Each row is a point on a tangle of strands that fork, close into loops and nearly touch. The rows are in no order.
(in the rows, 128 means zero)
Two points are linked if the straight distance between their rows is under 114. Some points are linked to none.
K510: [111 126 116 143 140 118 137 136 135 122  95 163 143 107 115 161  94 198
 100 143 126 166  95 115  77  99 123  77 123 118 150 155 149 130 155 133
 167]
K369: [ 80 129 140 123 122 172  87 136 181 106 156 126  97 171 126 159 115 157
 129 159 116 163 104 134 119 111 105  95 103 100 102 128 170 155 130 179
 165]
K117: [112 107 141 106 144 129 122 133 173 128 182 137 153 158 151 132 144 128
 143 156 161  57 144 153 131 138  93  96  90 137 133 112  97  88 145 105
 137]
K635: [159 137 129  73 147 107 104 134  73  94 125 155 147 140 123 117 121 151
 154  42  91 155 148 118 114 116 150  80 136  82 119 143 123 143  93 148
  99]
K873: [181 124 127 107 161  89 127 110  97  97 118 150 175 133 119 123 107 170
 125  85 109 106 115  98  89  85 141  96 125  99 138 138 102 124 125 146
 129]
K925: [175 121 148 109 115 132 150 166  71 122 120 165 154  91 103 106 187 147
 137  84 156  98 135 188 175 156 107 183 121 103 110 156  76 123  95 129
 121]
K761: [137 103 154 113 123 128  89 156 145 188 189 147 155 154 139 117 188 186
  83 163 146  66 145 144 136 117  97 128  69 131 159 141  49  92 123 107
 133]
K429: [138 101 123 118  90 139 157 151  94 144  87 139 100  66  59 158 146 144
 127 176 159 153  96 215 172 136 105 185 110 142 154 135 150 112 137 136
 189]
K501: [199 153  95 105 123  99 106  73 143 128 116  86 143 145 150 104 120  73
 160 112 106 134 148  83  80 119 164  99 131 137 120 106 174 117 131 131
  89]
K894: [112 100 164  86 118 142  95 164 145 190 176 142 124 174 140 137 206 172
 128 144 166  79 142 167 163 114 111 139  75 125 146 151  30 127 110 104
 147]
K330: [100 115 143 117 125 165 113 145 114  98 125 139  56 126 113 117 116  89
 130  88 120 192 147 167 153 129 120 117 159  99  92 123 138 175  98 132
 119]
K720: [124 160  94 164 163  82 152  78 142 116 122  88 152 117 147 104 110  74
 106 145 146 102 108  50 114 139 177 118 159 175 143  86 132 118 163 129
 109]
K840: [162 136  90  93 150  99 101  79  97 101 129 108 187 126 151 122 111 118
 184  70  95 107 126 114 119 128 132  68 144 106 112 114 142 111 120 128
  78]
K127: [111  86 133 141 105 142 117 171 125 146 135 168 133 138 131 169 187 190
 147 139 172 102 114 196 133 148  79 148 128  74 126 117 128 147 121 192
 131]
K860: [136 157 103 124 153 113 136  56 130 118 155  85 182 125 168 110 106  79
 154 140 122  93 132  79 112 169 140  72 131 137 116 100 161  86 166 118
  77]
K667: [ 89 163 131 152 139 171 120  99 181 168 160  82  71 125 142  94 105  14
 130 135 112 154 192 107 159 161 141 105 114 131 116 140 160 135 126 145
 136]
K972: [181 138 124 101 147 102 134  64  87 103 150 122 209 130 156 134 134 135
 166 115 129  41 122 115 138 142  80  75 106 129 121  81 125  86 165 108
  85]
K597: [115 146 130 107 128 148 101  91 153 141 159  98 105 137 179  99 137  61
 178 127 125 121 190 143 157 163 108 106 130 124 106 124 146 117 119 104
  81]
K701: [147 157  93 142 179  70 123  79 130  83  75 109 159  71 140 117 106 100
 159  87 134 107  92  79  79  98 142  93 166 115 125  96 141 137 115 161
  79]
K700: [209 108  94 159 153  98 127  97 106 135 110 119 180  87 133  93 139 136
 150 111 134  49 118 113 148 135 114 180 135 128 123 119  87 118 112 115
  81]
K375: [121 103 117 142 106 138 138 169 112 150 103 144 138  65  74 151 135 168
 133 171 159 126  83 209 140 129  97 176 109 135 137 125 169 105 127 164
 172]
K858: [203  97 120 148 141 112 138 118 122 162 121 110 167 106 128  76 147 130
 132 128 144  66 135 136 159 153 113 215 146 153 127 114  80 100 112  78
  81]
K368: [ 98  87 130 113 121 126 120 168 160 142 147 150 145 171 155 161 166 183
 139 147 175  89 128 178 134 132  85 129 123  93 119 108 120 144 116 163
 125]
K724: [150 138 103  65 154 101 106 118  94  99 119 132 128 120 141 106 117 107
 174  33  88 182 152 148 121 115 135  80 156  78 105 144 153 160  91 158
  93]
K189: [152  96 172 134  98 162 127 157 119 176 153 151 102 113 102 127 177 149
  73 146 146  87 149 160 174 139 117 194  95 149 176 168  70 118 112  82
 153]
K303: [ 99 109 133 131 142 154 155 138 130 116 112 140 119 109 122 135 116 129
 133 112 142 132 105 125 126 117 132 137 150 130 133 126 125 118 151 123
 128]
K659: [ 63 112 121 173 139 103 132 157 138 172 104 132 154  75 105 170 105 188
 112 205 163 135  55 146  93 115 108 135 108 149 138 122 182  94 161 148
 146]
K491: [231 115 106  71  89 128  95 108 110 158 134  97 133 154 119  76 185 135
 166  63 114 125 162 122 140 169 142 161 123 144 143 118 137 145  95  87
  75]
K143: [103 116 107 186 133 119 185 124 132 138  79 100 122  73 108 116 136  78
 118 147 175 105  93 113 149 159 159 201 163 183 144 123 141 126 145 119
 143]
K828: [133 134 149  91 124 141  97 106 122 120 176 130 157 179 142 140 130 115
 157 131 124  86 187 121 126 145 104  72 101 113 131 140 112  93 136 106
  92]
K281: [ 79 149 125 129 135 149 122 122 183 102 183 114 157 175 190 151 127 147
 152 166 116 113 142 123 129 120  93  63 112  65  76  96 175 126 126 228
 136]
K454: [111 134 122 170  98 133  83 142 137 207 143 169 123 153 102 147 135 211
  61 215 116 152 124 115  91 101 105 141 100 156 163 152 107  98 156  87
 184]
K809: [200 126 113  91  92 137  83  85 108 145 152  92 167 168 135 101 180 104
 173  93 112  98 173 128 135 170 124 116 120 128 151 119 145 125 112  83
  81]
K223: [113 101 158 107 116 139 129 181 131 159 158 163 131 142 127 140 204 165
 129 133 175  75 131 198 155 132  96 147  81 107 143 136  68 144 107 113
 142]
K48: [121 152 136 124 116 142  59 159 112 196 168 163 124 160 117 160 156 216
  68 159 117 140 118 128  96 115 142  83  68 110 173 155  73  98 139 128
 165]
K819: [190 122 144 122 127 106 131 148  94 141 139 152 160 131 113 103 164 171
 102 104 108 108 121 128 156 124 131 172 107 119 136 143  68 115  93 106
 112]
K124: [180 137  95  93  95 114 114  49 151 125 121  74 126 117 171  80 142  57
 175 102 103 148 162  94 121 141 138 112 144 131 106 123 187 124 118 136
 101]
K35: [107 141 126 182 101 103 128 120 148 185 112 171 139 127 114 149 102 206
  84 207 108 171 105  82 103  91 118 124 109 163 169 146 126 103 156  97
 189]
K968: [128 137 118 105 159 123 118 111 122  82 124 145 147 131 146 123  78 134
 132 105  90 151 109 109 101  98 155  76 151 109 125 143 136 135 133 149
 139]
K316: [ 58 142 131 137 137 179 124 105 172 131 148  96  68 136 133 104 105  59
 119 147 127 150 145 115 157 143 141 119 131 136 121 126 146 135 129 121
 140]
K463: [113 119 134  87 128  92 145 157 121  78 126 171 163 138 161 117 127 166
 149  90 124 126 120 154 109 117  93  92 137  88  98  96 159 129 114 156
 106]
K916: [112 140  80 194 168  67 171  91 146 137  90  84 158  98 127 116 108  80
  89 158 171  78 104  38 118 151 165 159 161 190 150  95 135 119 171 125
 124]
K617: [167 152 170 126  97 153  89 162 121 154 194 137 134 224 120 129 117 153
  94 155  88 124 176  97  97 133 147  90  63 141 147 129 100  75 143 101
 133]
K377: [ 87  98 161  96 115 155 119 154 171 111 165 114  77 178 162 140 147 117
 170 143 140 123 146 173 164 121  99 135 132 110 100 113 117 175 102 120
 153]
K448: [169 110 146 112 127 135 146 158  78 140 122 161 141 101  97 114 170 160
  95  90 137 106 127 152 145 138 136 170 124 103 129 170  68 133  97 121
 131]
K315: [103 149 144  90 143 132 118 103 143  97 168 109 154 146 169 130 120  97
 166 139 106  98 167 135 132 135 102  77 109 109  91 112 133 100 145 129
  92]
K131: [ 51 151 136 128 126 133 147 114 198 101 168  94 148 174 188 145 134 116
 160 171 117  88 140 123 144 142  96  92 114 102  84  78 157 123 137 202
 144]
K115: [ 44 108 142 145 133 138 139 133 146 112 127 103 119 114 124 137 106 121
 109 171 156 128  90  86 126 141 116 133 118 170 134 129 171 116 175 128
 150]
K754: [159 116 104 109 165  69 150 110 113  82 108 149 202 104 143 126 127 162
 169  90 130  73  93 131 110 114  99  96 132 105 100  98 115 121 120 134
  98]
K228: [134 111 109 181 165  89 178 107 140 141 104 106 175  82 127 121 107 107
  89 170 153  71  87  71 136 133 130 155 146 179 148  98 104  97 152 114
 134]
K217: [122  73 161 145  97 162 109 144 164 194 159 137  96 150 110 133 176 163
  91 169 159  98 144 148 157 120 122 178  91 169 170 145  54 109 127  85
 162]
K579: [ 61 134 147 141 115 134 138 130 153 143  91 138  64 123  95 167  83 154
 115 195 143 189  96  96 134 106 119 135 114 167 146 152 162 125 162 107
 158]
K111: [181 135 154  87 106 104 105 138 121 163 185 135 189 177 132  97 164 179
  74 128 100  81 137 115 144 130 108 128  62 136 161 117  80  75 118  85
 118]
K996: [143 162 122 137 165  91 126  99 121 102 129 143 173 129 143 139  62 160
 108 126  93 142 109  78  79  79 155  53 143 127 142 130 132 119 148 156
 147]
K939: [126 127 122 131 123 132 153 134 115  98  68 164 131  91  77 179 117 171
 125 127 136 169  81 163  84 113 123 125 108 109 124 162 159 152 131 156
 173]
K865: [109 111 126 112 148 115 149 136 124  77 115 157 153 115 150 129  92 140
 136  96 115 130  87 128 106 115 129  99 139 100 106 131 159 142 133 160
 124]
K530: [ 58 136 119 172 119 122 163 115 124 134  86 101  77  84  98 142  95  97
 106 165 170 163 102  86 156 143 156 178 143 194 152 150 164 147 171 108
 143]
K106: [ 86  89 161 115 118 150 138 136 149 131 147 136  83 139 145 116 156 107
 156 132 174  86 145 179 160 143 103 168 134 131 132 123  87 140 126  79
 123]
K61: [107 126 144  89 131 163 105 152 120 113 141 165 100 150 126 129 112 141
 104 106 119 154 154 127 118 111 142  88 128 110 133 152 125 127 136 138
 150]
K221: [163 135 112 168 111 146 147 127 101 115  64 141  87  97  95 155 111 101
 124 110 150 179 123 132 127 112 187 168 176 148 151 158 120 177 117 127
 139]
K656: [ 31 121 143 147 116 130 147 137 163 133 106  97  69 108 104 158  89 121
 110 199 155 164  81  93 143 123 109 147  99 185 130 132 163 127 179 124
 161]
K416: [178 147 119  88 139 107 100 103  76  93 147 126 166 153 122 136 108 126
 135  74  75 149 152 102 108 109 156  49 137  90 131 160 144 111 105 155
 100]
K329: [131  95 116 143 105 122 137 182 103 154 128 150 156  74  78 149 176 185
 132 159 160 112 100 236 139 151  93 164  98 113 131 137 139 118 112 166
 176]
K507: [123 140 169 160 124 188  91 139 165 147 200 106  80 200 128 137 100  91
 104 191 103 123 181  90 121 131 153 118 121 161 142 136 107  92 135  88
 159]
K771: [ 96  99 158  95 129 172  90 157 147 123 170 154  82 168 126 142 140 148
 130 119 142 131 144 154 133 127 120 103 104 113 131 142  98 151 135 122
 153]
K140: [134 127 110 112 137 104 174 154 104  83  90 121 141 110 164 109 146 139
 180  85 132  90 145 174 141 154  85 163 181 103  84  89 138 122 115 127
  81]
K804: [123 122 163 114 145 129 135 106 166 131 180 124 160 171 160 149 126 113
 143 193 145  42 150 114 117 157 109  90  92 133 134 126 113  64 167 104
 116]
K863: [ 77 141 119 156 152 113 147 108 137 107 114 116 154 117 144 128  88 119
  91 170 144 125  90  67 124 133 137 106 133 161 140 120 155 101 178 122
 141]
K750: [135  94 118 132 173  95 169 116 132 115 123 131 177  85 154  99 122 127
 135 141 152  46  97 108 140 140  99 130 133 137 115 104 108  98 140 109
 108]
K688: [125 155  99 104 141 125 123  58 122 108 134  77 159 114 175 101 125  72
 181 112 103 118 155 102 110 154 129  72 128 126 104 113 159 105 149 124
  69]
K8: [118 111 122 126 122 133 115 146 125 141 110 174 138 120 101 146 134 204
  91 126 137 147  91 144  92 103 109 104  92 109 139 154 109 119 150 130
 153]
K314: [175 148  97 128 147 118 126  98 134 144 135 104 139 152 154  97 113  87
 127 132 115 124 135  90  93 134 171 129 142 158 138  99 148 107 137 108
 105]
K31: [148 122  98  83 135 113 118 111  95 113 106 139 109 103 126  96 134 101
 166  38 123 166 151 137 115 123 154 117 169  89  89 134 130 156  81 144
  86]
K981: [ 72  92 144 126 126 131 121 157 180 131 154 132 137 159 167 160 146 161
 143 180 161  89 101 153 128 115  97 129 126 120 119 106 140 123 163 157
 146]
K469: [168 131 128 161 129 116 135 147 125 150 132 145 174 154 124 106 114 163
  71 134  97 112 121  92 118 102 143 147 120 157 158 112  93 107 135  86
 164]
K361: [110 112 127 157 153 104 166 106 128 134 127 132 176  96 140 129  96 141
  93 169 135  86  83  81 121 120 126 111 131 172 153 113 120  91 173 117
 162]
K72: [130 154 130 149  99 147 147 132 103 117  73 162  67 107  64 194  85 144
 135 148 115 223 125 119 153 117 157 158 150 152 166 184 149 167 128 118
 153]
K406: [201 135 107 110  93 133  82  94 115 135 176  85 159 179 138 112 148  90
 155 100  89 135 166 107  91 147 148 112 124 136 130 114 166 114 119  88
  78]
K338: [ 73 142 112 134 158 125 164 112 143 107  94 107 116  83 153  84 108  76
 132 101 122 171 116 122 122 136 148 122 153 129  90 105 170 163 133 149
 121]
K826: [151 144 115 135 142 138 150 127  86  95  70 157 101  78 104 138 129 103
 161  69 143 140 124 164 112 121 169 162 182  97 116 147 116 164 111 164
 124]
K831: [ 48 158 125 157 154 147 132  91 158 110 168  84 131 132 139 112  89  65
 113 162 110 116 142  68 127 163 153  88 110 156 123 119 158 100 168 139
 141]
K89: [168 116 138  78 130 124 108 115  96 131 145 149 163 158 134  99 159 141
 146  91 123  90 157 135 153 154 114 131 113 115 154 133  89 118 112  86
  78]
K325: [163 173 120 133 156 110 101 117 103 103 100 140 131 149 114 147  77 122
 117  66  83 200 144  97  92  81 185  96 166 116 153 143 133 174  98 153
 124]
K263: [108 134 131  93 136 120 132 118 134  92 147 137 140 135 168 110 122 109
 174 112 123  93 139 153 140 144  98 101 137 117  96  96 140 109 124 114
  94]
K294: [200 127 138 164 126  97 127 162 110 164 152 127 182 113 106 109 175 190
  46 136 107 102 113 132 120  90 123 175 107 159 129 167  77 117  98  97
 149]
K206: [120 123 140 159  85 130  90 153 120 215 153 157 122 124  85 148 155 201
  55 185 127 147 115 130 120 108 113 164  97 153 171 163  79 100 118  90
 179]
K350: [ 60 123 139 122 124 196  82 136 187 129 153 120  77 141 108 159  98 123
 134 165 100 193 106 120 148 105 108  97 100 118  95 127 175 151 139 153
 184]
K882: [174 179 103 157 133  95  94 123 142 122  82 116 107 138 136 142  79 100
 140  77  94 200 147  76  84  68 183 101 162 137 156 141 150 183 115 167
 114]
K547: [121 101 155 109 106 159 116 183 114 144 129 171 101 125  95 151 188 184
 109 122 158 126 110 187 147 137 117 136  84  96 142 147  90 155 115 138
 147]
K222: [141 110 153 123 120 135 141 168  88 155 114 167 136  86  92 133 181 195
  84 123 136 129 103 176 132 135 124 152 102 102 147 168  85 127 115 135
 151]
K332: [140 144 121 180 104 125 152 125 115 138  69 153 120  79  89 177 101 170
 107 159 118 171  99  95 116  97 153 168 156 160 169 177 123 133 143 125
 180]
K256: [124 151 118 146 135 130 163 133 102  88  53 126  97  73 107 151 109  93
 157 102 137 156  86 152 113 123 157 163 180 120 113 133 153 179 114 169
 138]
K523: [ 66 131 113 163 133 134 168 100 138 117  90 112  86 113 131 113 111  83
 113 136 153 171 116  95 142 131 173 147 156 179 140 139 157 144 135 121
 130]
K914: [103 100 141 124 133 138 123 142 152 140 156 150 135 138 133 123 140 154
 109 145 155  77 124 148 127 126 105 129 103 130 148 137  95 103 148 108
 150]
K559: [178 106 174 123 111 137 146 169 103 169 155 145 137 111 103  99 197 156
  85 124 147  70 153 174 181 144 105 195 104 137 145 155  58 117  89  95
 132]
K313: [189 126 104 102 125 113 112 105  88 130 102 129 104 121 105 102 158 116
 163  51 156 149 160 138 123 131 170 164 159 102 110 143 121 155  78 127
  78]
K277: [ 98 169 116 130 154 131 130  87 144 125 151  82 142 118 159 107  94  50
 148 115  92 133 169 108 127 160 130  65 103 107  88 132 172 101 143 147
  80]
K353: [100 134 147  81 137 149 104 139 132  93 163 160 117 152 144 118 115 108
 146  99 109 143 150 148 135 136 120  71 118  92 100 136 120 143 109 144
 126]
K391: [116  76 164 109  80 168 144 161 136  99 132 122  32 133 112 155 161 129
 169 127 153 139 133 213 160 146  91 185 147  79 112 109 122 183 100 133
 155]
K599: [140 117 123  90 128 102 162 161 106  94 108 153 170 127 162 128 173 172
 165  97 160  84 153 175 135 131  60 134 148  85  93  92 129 129 112 151
  79]
K16: [ 71 138 124 118 122 153 146 144 160 100 136 103 107 128 184  99 119  84
 171 104 112 148 154 154 166 153  90 127 149  96  80  80 153 150 108 167
 103]
K615: [102 103 131 105  97 150 138 153 110  81 124 143  72 127 127 129 130 119
 146  89 131 156 144 196 150 149 107 141 159  82  92 114 142 173  96 139
 105]
K200: [124 116 134 140 114 136 159 148 109 136  70 164 102  91  65 185 108 170
 120 156 138 185  85 163 125 118 114 151 108 133 145 158 156 123 142 125
 190]
K77: [117 112 123 144  97 164 153 130 101 108  76 133  42  90  92 132 144  77
 132 118 142 181 108 194 153 133 159 178 180 116 122 139 152 177 126 136
 155]
K931: [ 92 151 100 151 147 127 159 105 122  97  65 110 102  78 128 122 111  75
 151  89 132 177 105 121 111 110 167 132 171 112  99 131 160 192 107 170
 113]
K285: [144 172 105 154 154  96 118  98 129  98 108 116 159 136 142 130  54 109
 126 119  94 158 120  50  74  77 167  71 164 139 154 131 141 136 133 156
 131]
K286: [112 175 112 141 174  74 134  79 134  82  91 107 150  90 141 125  70  93
 137 108 118 144 107  78  94  94 163  78 170 124 132 118 145 151 133 168
  98]
K292: [199  93 148 140 127 120 138 136 108 162 156 126 164 119 110  89 182 139
 101 118 129  63 152 155 186 149 102 208 117 145 132 132  70  98  80  72
  92]
K367: [ 92  89 159 128 116 175 120 133 139 143 128 142  51 130 110 136 113 135
 104 143 152 143 136 136 140 126 117 159 128 140 149 144 102 124 138 102
 173]
K582: [ 71 125 137 111 124 122 132 142 185 114 156 120 147 152 189 138 137 130
 153 174 150  70 129 136 131 137  84  99 113 114 110  93 153 113 146 169
 135]
K144: [172 149 112 150 136 110 114 114 121 135 141 120 172 169 127 106 102 122
  98 128  92 115 118  87  94 117 166 126 121 164 147  99 114  97 146  94
 123]
K889: [112 161 103 213 110 109 165 110 138 122  71  92  99  53 104 155 118  88
 140 150 184 147 109  70 140 138 187 186 171 183 159 153 150 164 144 145
 142]
K553: [113 123 124 130 125 172 148 119 111 122  85 137  53 118 113 126 120  69
 120 100 138 189 133 148 148 121 146 148 165 124 108 148 152 173 111 119
 132]
K893: [107  66 148 135 131 144 131 153 170 175 157 138 131 130 128 130 161 144
 121 163 180  64 126 161 153 123  97 161 104 152 155 142  80 105 140  91
 155]
K310: [141 169 129 155 116 164 121 115 175 171 154  87  74 158 141  82  99  31
 106 138  93 180 187  92 124 146 154 118 125 154 116 145 178 126 123 128
 122]
K592: [ 94 148  85 140 161  81 145  56 136 105 126  79 152 104 165  90 113  64
 126 137 137  89 118  80 124 173 147  91 132 152 112 104 142 111 178 126
 108]
K138: [ 83 119 125 126 126 133  73 160 116 178 144 161 133 145 103 178 145 218
  89 147 128 152  92 145  86 121 125  97  84 108 147 151  85 123 140 131
 157]
K887: [ 35 134 149 126 129 188 114 134 172 125 153  85  61 134 118 134  98  83
 146 159 107 160 121 124 170 129 127 126 109 132 108 123 168 160 138 135
 182]
K390: [111 129 133 143 138 137 148 108 126 107 101 154 128 128 130 154  80 157
 108 134 105 170 111  81 100 103 142 118 147 142 145 150 138 127 154 121
 166]
K519: [ 82 128 135 113 114 162 123 144 168 103 158 117  83 159 166 125 128  97
 164 117 118 151 146 167 167 133  90 123 150  84  82  84 139 172  94 162
 142]
K802: [103 120 133 105 109 139 162 163 113  79 117 136 104 121 168 114 139 128
 167  88 145 123 153 193 152 156 104 156 169  99  96  86 137 141 109 139
  96]
K773: [ 67 116 119 133 129 178  92 124 196 142 168 109 119 193 152 182 127 183
 144 191 129 146  99 140 145 116 107  97 121  76  98 119 171 148 129 196
 163]
K578: [100  97 145 117 129 159 119 124 162 144 152 116  83 142 144  92 135  77
 140 139 169 101 149 134 150 158 134 168 146 147 143 121 106 109 118  75
 117]
K518: [148 153 131 144 127 163  93 112 149 147 172  88 112 184 143 126 100  55
 117 149  91 134 179  96  94 153 151 112 111 148 123 123 157  85 141  92
  96]
K183: [ 89 128 122 106 129  84 162 130 126  93 123 104 135 119 198 118 134 123
 181 113 144  86 152 152 149 163  84 144 178 104  81  50 143 126 127 144
  79]
K107: [108  95 148 129  81 166 153 151  93  85 106 124  34 108 105 135 149  98
 143 145 147 158 124 202 161 150 119 185 159  99 119 110 150 169 120 133
 146]
K706: [150 117 130 133 115 151 145 135  70 120  73 162  80  89  69 145 125 131
 124 112 141 160 112 165 135 125 160 162 148 125 137 154 111 161 128 126
 153]
K999: [171 194 101 151 131  95 105 119 167 134 115 101 116 145 149 114  71  67
 123 108  86 220 163  75  97  82 188  80 157 157 135 151 179 165 118 153
 133]
K698: [153 139 111  71 149 112 112  85  94 100 143 138 202 136 160 132 137 137
 175  93 121  81 132 131 128 133  85  64 119 105 111  97 137 100 146 111
  87]
K496: [149 103 129 152 125 133 148 136 117 160 135 158 153 112 109 111 136 169
  60 137 132 103 125 117 127 124 126 161 123 147 149 150  88  94 128  94
 160]
K862: [193 180  99 137 116 108 115 103 166 142 127  85 121 156 137 110  90  36
 129 108  68 205 174  78 102  79 173  98 125 158 112 154 201 140 122 141
 122]
K920: [148 162 166 121  98 147  82 163 105 173 189 156 141 202 123 124 159 181
  72 151  98 135 152 109  89 119 144  74  57 123 163 147  73  89 139 123
 171]
K274: [150 118 133 110 118 146 158 152  75  94  89 165 105  93  85 136 139 124
 155  86 145 135 110 194 140 147 140 165 155  97 118 139 116 166 123 145
 141]
K903: [148 135 153 125 136 128 152 141  87  77  68 154 120 105  87 169 117 160
 134  83 121 182 103 142  93 108 140 119 146 107 121 155 136 163 122 169
 146]
K697: [138 133 139 118 129 134 109 129 104 124 115 171 110 151 110 136 101 168
  87 113  98 176 129 100 112 110 155 112 136 139 153 153 113 144 126 120
 150]
K426: [142 127 104 126 184  73 165  86 117  98 125  97 183  82 158 107 128 109
 155 132 150  51  94 107 147 151  96 113 145 146 102  73 116 101 147 127
  83]
K704: [ 88 137 136 145 115 140 142 129 131 124  66 160  56 104  81 188  68 160
 126 162 115 238 107  96 140 111 133 123 133 154 133 168 173 147 138 109
 164]
K774: [153 146 140 129 146 115 109 120 103  80  71 154 116 112  96 163 101 153
 135  80 110 174 122 108  86  77 170 106 161 114 139 155 118 178 103 165
 136]
K326: [117  85 125 147 101 133 111 184 110 165 133 156 154  93 104 166 170 212
 126 158 159 121  87 213 130 145  89 149 108  78 136 127 157 123 125 189
 129]
K394: [168 121 125 108 131 116 111 128 134 163 182 150 191 139 140  96 184 179
  74 143 138  65 127 136 141 117  88 107  80 117 155 133  72  87 128 102
 116]
K166: [143 105 141 157  96 134 121 151 128 171 124 155 116 120  91 135 149 179
  52 152 134 136 129 118 131 119 119 178 117 164 164 159  89  98 143  87
 180]
K532: [ 72 103 139 158 117 114 184 156 124 127  95 116 136  78 102 153 117 117
 145 159 162 133  70 130 133 140 115 182 130 138 129 114 190 136 163 170
 145]
K910: [ 91 143 101 202 117  99 166 120 143 145  84  92 116  93 108 167 107 113
 116 181 170 145 109  55 146 138 186 181 165 199 180 136 149 159 180 116
 141]
K857: [ 93  64 171  97 113 171 110 156 153 127 160 135  70 166 118 153 167 154
 147 154 146 122 134 190 156 131 109 134 120 115 114 133 104 181 116 118
 156]
K961: [182 148 126 129 122 133  89 112 122 140 165  96 134 192 128 116 109  68
 124 116  77 159 183 101  88 131 156  97 120 134 117 138 175 109 121 100
  97]
K766: [153 129 113 122 188  63 141 102 114  71 102 128 187  83 154 129  85 134
 162  93 128  92  72  98  95 102 119  77 153 101 106  79 128 128 137 161
  95]
K628: [ 57 149 119 144 151 144 134 115 133 113 101 109  97 107 147 111  88  68
 106 119 125 180 109 109 139 124 156 119 161 149 117 137 161 153 132 144
 140]
K411: [187 165 118 118 113 134 126 113 176 175 138  95  98 158 133  89 112  26
 123 123  85 202 190  99 108 124 156 120 121 154 110 144 195 135 126 128
 121]
K793: [167 107 113  80 157  81 154 131  99  95 120 159 201 115 162 120 158 175
 161  95 134  57 135 154 138 132  71 114 129 101  93  90 114 115 122 131
  91]
K347: [106 164 126 154 148 151 117  95 161 143 161  88 116 166 153 108 103  48
 104 160 110 127 177  69 115 161 161  98 120 161 123 120 162  85 151 118
 104]
K12: [ 96  79 165 126 104 162 146 159 147 122 135 111  42 125 131 140 156 100
 158 145 177 103 132 193 165 147  94 192 151 120 114 118 126 158 115 101
 159]
K359: [ 59 149 110 121 127 111 150 140 158  92 123  85 131 122 206 103 113 103
 172 115 122 116 150 135 155 173  91 131 144  92  92  61 151 128 112 161
  84]
K824: [ 74 136 116 133 137 166 108 130 173 126 181 115 163 200 171 172 136 164
 149 177 138 108 110 127  98 119 105  75 120  85  89 116 157 134 143 212
 138]
K155: [133 123 130 145 103 128 157 142 109 161  78 149  76  77  42 171 115 150
 110 188 151 167 103 181 150 111 117 180 111 160 163 157 139 120 149 121
 185]
K191: [136 165 107 189 112 126 157 125 130 113  49 108  88  57 105 168 101 101
 145 123 150 177 109  98 121 110 189 154 176 156 166 150 144 176 130 158
 127]
K71: [124 105 146 119 116 157 117 124 129 153 149 146  79 166 123 111 117 103
 113 141 147 115 145 135 141 143 130 156 142 148 161 137  93 116 129  80
 129]
K270: [176 143  98  91 137 105  92  72  95  95 148 107 174 148 143 134 114  99
 159  83  73 152 160 104 109 128 118  62 138  94 115 136 165 106 116 148
  77]
K433: [108 122 129  94 105 102 147 159 131  80 116 159 141 158 184 134 162 175
 156 117 150 105 154 167 120 127  57 120 153  75 106  87 145 126 109 184
  94]
K312: [195 168 141 134 119  87 109 174  88 163 154 143 154 152 100  93 151 180
  82 106  61 133 105 111 126  97 153 154  92 155 134 137  66 126  89  80
 146]
K225: [198 145 129 136 109 109 121 176 107 171 125 127 149 154  92  99 149 145
  76 106  96 126 133 125 131  97 154 202 104 171 127 117  59 134 101  75
 130]
K784: [159 135 160  97 117 151  89 125 120 136 193 123 146 199 129 133 135 128
 116 143 100 113 179 107 111 149 126  99  82 114 143 144 104  86 130  99
 105]
K974: [234 114 114 116 103 116 100 129 104 167 139  88 146 150 101  86 185 141
 139  73 117 107 123 123 131 141 151 187  99 154 141 116  96 141  79  74
  80]
K101: [174 127 123 122 128 126 128 134  83 122  87 143 103 118  93 127 131 118
 126  62 128 164 129 133 119 112 186 152 165 105 129 145 103 160  86 140
 103]
K716: [220 147 106 139 124  95  97 166 112 174 123  95 150 134  93  90 173 138
 118  97  97 117 106 129 132 121 152 187  90 169 127 123  64 136  85  58
  98]
K213: [151 107 124 145 155 112 153 129 111 139 104 142 174 100 136 106 128 136
 127 120 132  76 113 124 138 132 116 151 141 125 116 131  88 110 126 107
 109]
K898: [ 63 166 111 159 161 154 136 107 171 125 162  75 128 118 149 101  96  34
 136 138  94 130 156  92 139 175 136  74 102 122  89 112 157 118 154 151
 107]
K798: [203 135 146 116 115  93 120 158 107 151 161 133 193 165 116  96 151 189
  86 105  84 106 116 102 122 106 136 142  89 144 149 125  78 105 107  93
 113]

A fork is a point with three links, a tip a point with one. Leave the first point through the second and follow the links. Name the first fork or tip that comes.
K798; K312: K72
K802; K615: K367
K510; K8: K263
K766; K701: K599
K831; K347: K798
K804; K117: K426
K523; K530: K826
K700; K858: K804
K124; K501: K35

A piece is all that can be reached along the links. How many separate loops has the piece of each point below (a circle has one, a figure eight two, a Y none), and how many tips (points with one link)?
K463: loops 1, tips 3
K72: loops 1, tips 2
K501: loops 0, tips 2
K981: loops 1, tips 0
K635: loops 1, tips 1
K117: loops 0, tips 2

How many points has the smallest loop of links through each point below? Write none if it is on no loop.
K701: 12
K329: 28
K256: 13
K761: 10
K16: none

Name the points in between on the shortest way along the links from the first point to the second, in order.
K71; K793: K578 K106 K12 K391 K107 K77 K553 K330 K615 K802 K140 K599
K390; K599: K697 K61 K771 K857 K377 K519 K16 K359 K183 K140
K491; K222: K974 K716 K225 K312 K798 K819 K448
K716; K831: K974 K491 K809 K406 K961 K518 K347
K724; K523: K31 K313 K101 K826 K256 K931 K338 K628
